Each row is a point on a landscape with many valleys, with its height.
From any point a ball rolls to the lowest of the 5 points nearest to it. It stops when none of these is lower. Distance is the straight distance between rows; heights are no part of it.
J_235 h=21.9: [159 168 150  87 132 125 110 160  85 114]
J_261 h=55.6: [126 110 127 119 154 131 102 105 141 137]
J_47 h=12.7: [176 141 166  40 144 195  97 152  90 135]
J_584 h=16.8: [120 142 123 144  97  96 152 153 127 106]
J_115 h=50.3: [136  87  99 101 167 149 124  83 168 128]
J_611 h=43.3: [171 153 165  54 144 176 103 149 105 129]
J_342 h=46.5: [179 168 163  43 151 179  97 164  81 129]
J_247 h=76.0: [165 118 163  43 148 184  93 137 101 157]
J_448 h=60.4: [111 109 119 149 139 121 111 109 147 133]
J_971 h=63.2: [ 84  83  85 185 113 117 150  86 170 136]
J_614 h=50.8: [146 108 105  68 185 180 107  91 147 141]
J_142 h=51.0: [144 111 138  76 179 154  96 104 116 151]
J_893 h=65.7: [142 117 159 101 152 145 105 117 128 148]
J_360 h=60.9: [117 186 144 191  73  85 152 160  87 121]
J_352 h=62.7: [138 123 157 113 138 134 122 142 135 124]
J_478 h=40.8: [118  90  95 139 131 127 120  91 164 129]
J_668 h=82.3: [158 115 124  47 198 185  94 108 117 151]
J_168 h=62.8: [139 127 146 129 118 120 140 153 132 115]
J_292 h=4.1: [176 173 160  58 142 134 105 157  73 120]
J_505 h=72.1: [107 112 123 166 133 125 123 122 148 134]
J_246 h=35.2: [126 146 119 140  92  98 143 158 110 110]
J_487 h=50.5: [ 97  80  86 164 123 119 138  86 172 129]
J_375 h=50.4: [ 98 168 123 193  56  79 161 142 111 114]
J_724 h=67.7: [ 95 108  96 195 114 123 135 102 165 142]
J_646 h=83.5: [ 81 112  96 209 107 114 156  95 176 135]
J_683 h=46.9: [110  76  88 152 134 124 135  88 173 129]
J_137 h=71.3: [112 184 144 203  64  82 153 153  93 113]
J_356 h=47.3: [101 126 124 168 102 101 175 153 135 117]
J_541 h=72.4: [ 99 118 114 191 125 117 137 115 159 133]
J_489 h=53.1: [156 130 167  81 137 161 113 142 125 134]
J_720 h=77.6: [119 113 137 156 140 128 125 120 143 135]
J_811 h=78.8: [ 70  87  88 195 106 112 160  84 178 139]
J_204 h=9.9: [121 165 121 162  75  94 140 157  98 115]
J_228 h=39.8: [112 149 121 166  70  87 158 150 105 109]
J_540 h=29.5: [ 90 143 113 185  90  83 189 140 140 125]
J_371 h=52.5: [ 80 138 112 207 114 101 173 126 157 132]
J_234 h=45.8: [143  92 105  85 175 161 112  87 157 130]
J_850 h=76.1: [152 103 139  57 177 167  95 114 111 163]
J_7 h=69.8: [161 103 108  47 193 202  96  99 130 147]
J_362 h=49.8: [133 137 140 121 113 116 141 155 122 107]
J_428 h=60.1: [115 130 137 158 120 110 154 145 135 119]
J_809 h=21.4: [139 107 123  87 170 154  99  94 135 136]
J_439 h=40.9: [158 141 150  87 126 141 126 150 119 118]
J_81 h=34.9: [154 156 138 100 128 130 120 157 101 105]
J_338 h=35.8: [130 170 142 155  90  92 125 160  85 111]
J_233 h=46.4: [129 115 122 106 164 135  98 100 141 144]
J_625 h=70.2: [136 117 159 111 144 134 110 128 135 146]
J_581 h=42.5: [134 165 134 139  98  97 126 162  87 108]
J_254 h=5.1: [101 145 117 174  73  79 184 140 123 120]
J_761 h=58.7: [ 98 126 126 191 121 109 168 134 151 128]
J_813 h=71.6: [152 110 117  50 190 175  95  92 126 153]
J_993 h=22.1: [125  97  98 122 151 135 113  92 158 128]
J_981 h=49.4: [143 151 134 121 107 109 125 160 103 105]
J_80 h=76.4: [125 113 137 146 147 130 109 121 141 133]
J_210 h=46.0: [130 133 136 126 108 113 146 158 123 106]
J_843 h=11.7: [130 173 146 167  86  93 138 163  82 112]

For each start below, name the point where the ball stops.
J_352 => J_292
J_489 => J_292
J_541 => J_254
J_168 => J_584
J_247 => J_292
J_971 => J_993
J_448 => J_993
